Points, in no order, along strands that fork, close into loops and pass close to each other.
Points whose rows are less than 78.8 apart are linked; no others are. Some points are linked to none.
Z_968: [ -6 -41 -20 -33  29  15 -36 -13  -8  22 -28 -24  41  -2  11 -26  -7 -26
  14   1   1]
Z_940: [  3  23   1  28  -7  11 -22 -27  17  -1 -48 -19  25 -21  17 -24   1  -7
  21 -24  -1]
Z_550: [ 20  25 -13   7  -2  15  -5 -33  27  15   5 -19  19   0  22 -24  -9  -2
  20 -15  -7]
Z_286: [-15 -24 -26  16  31   0 -41 -12   1   8  27 -18  -4  29  23  27  15 -12
  -9  35  -8]
Z_511: [  5  -2 -10  13 -30 -14  25   7  26   3  66  18   2  29 -20  12   7  48
  -1   0 -35]
Z_818: [ 24  20 -40  24   1   1  30  29  49   6  51  14  13  30 -38  11   3 -29
  21   3   0]
Z_11: [-13 -20 -16 -14  28  14 -24  -6   4   6   2  -5  35  12  10 -17  -4 -27
  -6 -11 -14]
Z_294: [  2  15   4 -26  -4   7 -27 -26   0  16 -23   3 -28  28   3   9  -4 -36
  -3  17  38]
Z_871: [ 17   0   3  -3 -37 -16  -6   5 -33   1 -20  -6 -32 -41  17  21  -7   7
   3  23  25]
Z_80: [-16   7   1   1 -38  12  16   7  24   1  17  25 -11  34 -31   5   7  36
  -3  -5 -18]
Z_888: [-10  17  26   1  -9 -16   9   5   4 -28  -5  19 -13 -12 -21  34  -7  45
   2 -42 -10]
Z_856: [ 10  -3 -38  11 -17  -6  32  23  30 -17  42  -6   9   4 -29   5   5 -10
   3  24  -6]
Z_406: [  0  21  14  46 -23  10 -19 -11  14   8 -14  -1  -9 -10  17  10  14  55
  33 -16  -3]
Z_963: [-24   4  23  19 -32  -9 -19  37  -3 -13 -54  17  18  11 -32  10   8   7
  -4  14  17]
Z_715: [-25 -25 -26  21 -43  23 -26  11  12  16 -37  -1  35  14 -16 -14   6  20
  24  14   9]
Z_303: [ -2 -13  -7   7  16   6 -54 -19 -23  17 -39 -16  -8  16  18  14  14  17
  22  -1   8]
Z_307: [-16 -23   6  -3  -8  -2  30 -36  -4 -11  45 -10  -2 -17   9  23   8  76
   1 -17  -5]
Z_828: [  2  29  28 -10  19  -7  11 -12  12 -10  22  25 -24  22  10   0 -11  16
 -20 -48 -28]
Z_337: [  0 -24  -3   7  18  -8   8  11  13 -13  17 -14   4 -25 -16   1  20  26
  25   1   0]
Z_546: [ -3 -17   5 -24  -8  10  36 -25  -3 -10  -6  -5  11 -31   4 -29 -12   7
  -7  -3   0]
Z_469: [ 16 -11  -1   9  18 -14  31  26 -12  -9  23 -19 -13 -36  -1  -5   5  10
   3  -8 -20]
Z_975: [-10   7  10  -3  -6   5  26  -5  18 -28  25  12  16  15  -3 -13 -17   1
 -18 -39 -37]
Z_744: [  0   2   6 -35  10  17   0  19   0  29  -1  21 -29   7 -23 -29   1 -15
 -17 -14   0]
Z_329: [ 12   3 -17 -22  41  12  -4  23   6  35   4  18 -10  46 -31 -12  -1 -63
   2   0  16]
Z_177: [  7  21  30  41  19  -6   9  19 -19   1  13  10 -39  13   0 -12  29 -22
 -19   0 -33]
Z_124: [  5 -45 -17  13   3  18 -55  -4 -47  39 -58 -22  19   8  23  10  14   2
  27  20  11]
Z_169: [ 11  -8 -14 -24   7  17 -37 -13  -7  39 -57 -11  29   6  -7 -25  -1 -21
  19  -8  11]
Z_721: [  1  17  12  27   4  -6  21 -38 -14 -33  17 -15  -7 -15  43 -13  -3 -35
 -29  30 -15]
Z_597: [ 33   0 -27 -17  18  17  33  -9  14  16  50 -17  12  -2  -2 -19  -6  -6
  20   7  -5]
Z_164: [-16  -7   5 -14   7   3  -9  12  17   1 -18   0  31  15 -15 -19 -20 -27
  -2 -22   6]
Z_263: [ 15   1  -2 -38  12   8   6  30 -19  27 -10  13   1  -2  -2 -38 -15 -48
 -27 -35  -7]
Z_617: [-30 -17 -13  44 -20  -3  15 -26   8 -34  14 -17  12  -8  -1  21  28  70
  11  30   5]
Z_826: [  4  13  14  21  18   2  34 -12 -24 -21  38 -21 -11 -27  44 -23   9   4
 -15  29 -20]
Z_381: [ 18  18  14  15   3  -6  47   6 -17  12  34   4 -39   9  -5  -1   5 -16
 -28  19 -31]
Z_554: [ -7   9  13  11 -26 -17 -12   9 -24  -7 -13  14 -29 -18  31  31   6  16
  -9  11   6]
Z_296: [-15 -29  -4  17 -18  19  35 -37 -16 -11  24 -21  -4 -10  10   5  20  61
  -4  16   1]
Z_596: [ 13 -17 -10  21  25  -8  24   1 -29 -15  45 -27 -15 -33  24   2  21  23
 -15  18 -34]
Z_846: [ -1  -9  -3 -13 -27  -9 -28 -28  17  -6 -42 -14  36  -5  10   2 -22 -20
  11  13  25]
Z_779: [ 13 -26 -36 -41 -22  31   8 -26  -4  17  -6 -22  17 -12  11 -11  -2  14
  15  22  25]
Z_403: [  0   5  -3  25 -26 -14  19  55   6  -1  -8  23   5  -7 -13 -21   1 -36
 -20   4 -18]
Z_841: [ -8 -26 -28 -20 -19  18  16 -33 -14  12  22 -10   7   0  21 -10  -4   7
 -14  49  10]
Z_953: [-35   2   1  24 -48  10 -18  17  15 -17 -38  20  34  19 -28   3   5  30
   2  -1  10]
Z_632: [  9 -13 -11 -24  58   4   9  -8  -2 -11  26 -16  18   3   7 -12 -18 -44
 -15  -5 -11]
Z_33: [-28 -19  39   1   4  22  13  -4  -4  -4 -12   0  -7   1 -20 -12  18  36
  -3 -19  11]
Z_872: [  0 -29  11  -2  17  12 -33  26 -56  52 -72  10  12 -13   2 -35   8 -11
   2 -11  -1]
Z_13: [-21   8  10   1 -40 -13   9   4  15 -17 -21  17  -6 -18 -10  28 -15  62
  14 -21  18]
Z_498: [ -6 -10  -9   5 -10   1  19  -3  18  11  62   0  -7  -1  -8   9  21  69
  -4  -6 -21]
Z_158: [ 22   6  -1 -42  -7   7  27  11 -17  32  -3  16 -24  -8 -15 -29  -1  -9
  -8  18  15]
Z_184: [-23 -32  21 -21   3   7 -31  35 -36  27 -65  20   3  -1 -19 -15   6   5
  -4 -12   5]
Z_616: [-14   0  -7  33  30 -27  -5  34  20 -24  12   7   2  15 -33  42  25   4
  18   3   2]
Z_734: [-17  -4 -41  25 -13 -24   7 -15  30 -57  25  -5  22  -5  -1  32   8  48
   4  23   2]
Z_732: [  4  12  -1 -19  59   3  24 -10   8  -2  46  -4   8  37   0   0 -24 -73
 -29   4   3]
Z_821: [ 10   5 -14 -21  13  15 -15 -16   8  28   3   9  -7  27   1  -9 -14 -63
  -1  22  19]
Z_500: [ 13  34   2   2  33 -16  15 -16  -2 -35  29  -4   4  22  22  18 -28 -79
 -30  -9 -10]
Z_947: [ 11  14 -14 -25 -11 -12 -39 -16   9   0 -11  -5 -21  10   0  18 -13   5
  14  24  24]
Z_65: [  1  -1 -14  -4 -17  33 -43   0 -10  48 -41  16  11  21   0 -23   8 -10
   8  -2  12]
Z_397: [-13  -8 -26  -1 -13  15 -51  22  -1  36 -22  15   6  37  -6 -14  -4 -30
  -5  12 -16]
Z_52: [-33  -4  49   5  10   2  16 -22 -17 -29 -25   4  -6  -5  -2 -20   5   3
 -33 -18 -13]
Z_395: [ 29 -15 -16 -28 -10  -1  14 -15 -10   6 -12 -21  21 -55   4 -20 -16   8
  16   3  25]
Z_799: [ -1   4  -7   1  24  17 -38  48   9  28 -17  25  10  50 -25  -3   5 -54
  -1   0   1]
Z_508: [ 28  39   1  31  32 -44   9  -4  13 -37  41   3 -10 -17  18  36   1 -14
   9 -20  -9]
Z_793: [ 10  17  25   3  17 -14 -29   0  -8  -1  15   4 -29   1  30  11  -9   5
  -3 -51 -25]
Z_43: [ 14  -1 -13  -4 -16   1   0  35  -4  15  -8  15  11 -25   1 -42 -23 -50
 -17 -17 -27]
Z_306: [ 24  27  17  22  35 -27  -4  17  15 -16  18  -1 -32 -11   3  26   1  -1
  12 -38 -10]
Z_522: [ -5  20   8  11  19 -18   4   1  20 -32   1  -5   9  21   6  12 -19 -67
 -12   6   4]
Z_614: [ -8 -23 -35   9  -8   0  26 -10  15 -14  28 -17  24  -4   1   0  10 -13
  -6  59   5]
Z_825: [ 31   9 -32  -7  -1  14   8  -2  33  13   9   2  21   3 -10 -11 -11  -4
  36   1  16]
Z_619: [ 21  23   2 -21   3  11  38   6 -33  22  29  15 -35  -5   3 -31   6 -26
 -31  39   2]
Z_367: [ 14 -13  10 -26  18 -11  10  10  -1   3  50  10 -19 -23   6   3  -3  10
 -18 -12 -29]
Z_636: [  8   5  13 -33  33 -12  -3  -8 -13   3  19 -11 -41 -17  -2  40   0  26
  10   2  22]
Z_693: [ 21  19   5  25 -12   3  17 -10 -30   1  -3 -18   4 -26  44 -25 -11 -53
 -17  35  -8]
Z_257: [-13  12  43  21  36  -1  -9  17 -14  10 -18   2 -32  25 -17  -7  25 -15
 -15   3  -3]
Z_374: [-17  -8  10 -12 -30  -2  23 -27   7 -31  16 -10  15 -10  22 -12 -17  15
 -20 -19 -20]
Z_22: [ -3 -16  21  -5 -20  -8  30  -3 -43  -3 -11  -9 -27 -40  14  -2  -1   7
 -19  45  34]
Z_679: [  9   0   6 -32  18  -9 -19 -28  -9 -11 -19 -22 -13 -17   6  39  -6  21
  21   5  40]
Z_445: [-12   2  -4   0 -25 -37 -18  12  -1 -42   3  12 -21  -1   5  56   2  12
   0  27  16]
Z_179: [  1   7   9 -20 -47  -4  -4 -19  10   5 -58   4  17 -22 -15  -3 -28   8
  16  11  37]
Z_368: [ 33  21 -11 -45  21  -1  44  -6   8  12  62   3  -7  16 -13   5  -8 -24
  -6   0  -1]
Z_877: [-12 -25   2   3  21  16  -4  -5 -13   7 -25 -19  14 -15  -9  -9  24  44
  13 -15   0]
Z_981: [  2   7  14  40  -5   2 -44   0 -13  17 -35   1 -20   2   7  19  16  28
  34  -8   6]
Z_185: [  0   9   4 -22 -19  12   2  24   9  24  17  37 -25  41 -23 -12  -1   3
 -17  -6 -12]
Z_383: [-18  -8 -12  14 -16 -34   2   4  20 -45  19   3  10  -3   4  34  -5  12
  -9   7  -3]
Z_322: [ -4  -9 -25  24 -47   7 -35  -1  26   3 -47  -5  42   4   1  -1  -5 -13
  12  20   4]
Z_215: [-22 -20  26   2  -9  -7 -40  28 -23  -2 -60   7  17  -2 -11  10   2   6
  11  12  27]
Z_548: [  4  27   6   8   1 -23   7  36  17 -27  14  15  -8  -9 -10  24 -10  19
   8 -59 -13]
Z_351: [ -7  29  13  46 -11   5  -7 -18  19 -21 -21 -12  25 -21  15  -6   4  27
  29 -40 -16]
Z_452: [-13   9  18  -9 -35   3  18 -18  18 -15 -40  -3  15 -25 -11   4  -6  39
  23 -16  26]
Z_728: [-32  -8  52 -12  13  11  -1  13 -24  10 -17   5 -31  -1 -11   0  10  55
 -14 -39   2]
Z_523: [  4  22  15   3  15 -10  -3   0  14 -13 -13   9   7   3  -2  -3 -16 -42
   4 -22  13]
Z_261: [ 22  10  -1 -29  31  -5   5   1   8  13  53   3 -24  22   8  18   8 -15
 -12 -10 -13]

A fork is a point with three links, a tip a point with one. Leave the first point through the second and follow the links. Name the first fork or tip that comes.
Z_184 / Z_215 | Z_306
Z_554 / Z_445 | Z_744
Z_940 / Z_550 | Z_469
Z_296 / Z_617 | Z_22
Z_397 / Z_799 | Z_636

A piece is two or more points that can be reached from each other along the links. Count, over all rows, the pieces, the separate loops (a circle has one, a figure eight two, a Y none), the forks (points with three links) and the tips (points with one).
pieces | 4
loops | 1
forks | 5
tips | 11

How many points has the smallest loop of links through each point below? Write 0 if it is on no loop.
Z_11 | 7
Z_329 | 0
Z_158 | 0

Name the points in between on the shortest way along the links from the first point to the second, in order.
Z_337 / Z_981 | Z_469 Z_367 Z_261 Z_368 Z_597 Z_825 Z_550 Z_940 Z_351 Z_406
Z_523 / Z_679 | Z_164 Z_11 Z_968 Z_169 Z_65 Z_397 Z_799 Z_329 Z_821 Z_294 Z_947
Z_508 / Z_846 | Z_306 Z_548 Z_888 Z_13 Z_452 Z_179
Z_177 / Z_307 | Z_381 Z_619 Z_158 Z_744 Z_185 Z_80 Z_511 Z_498
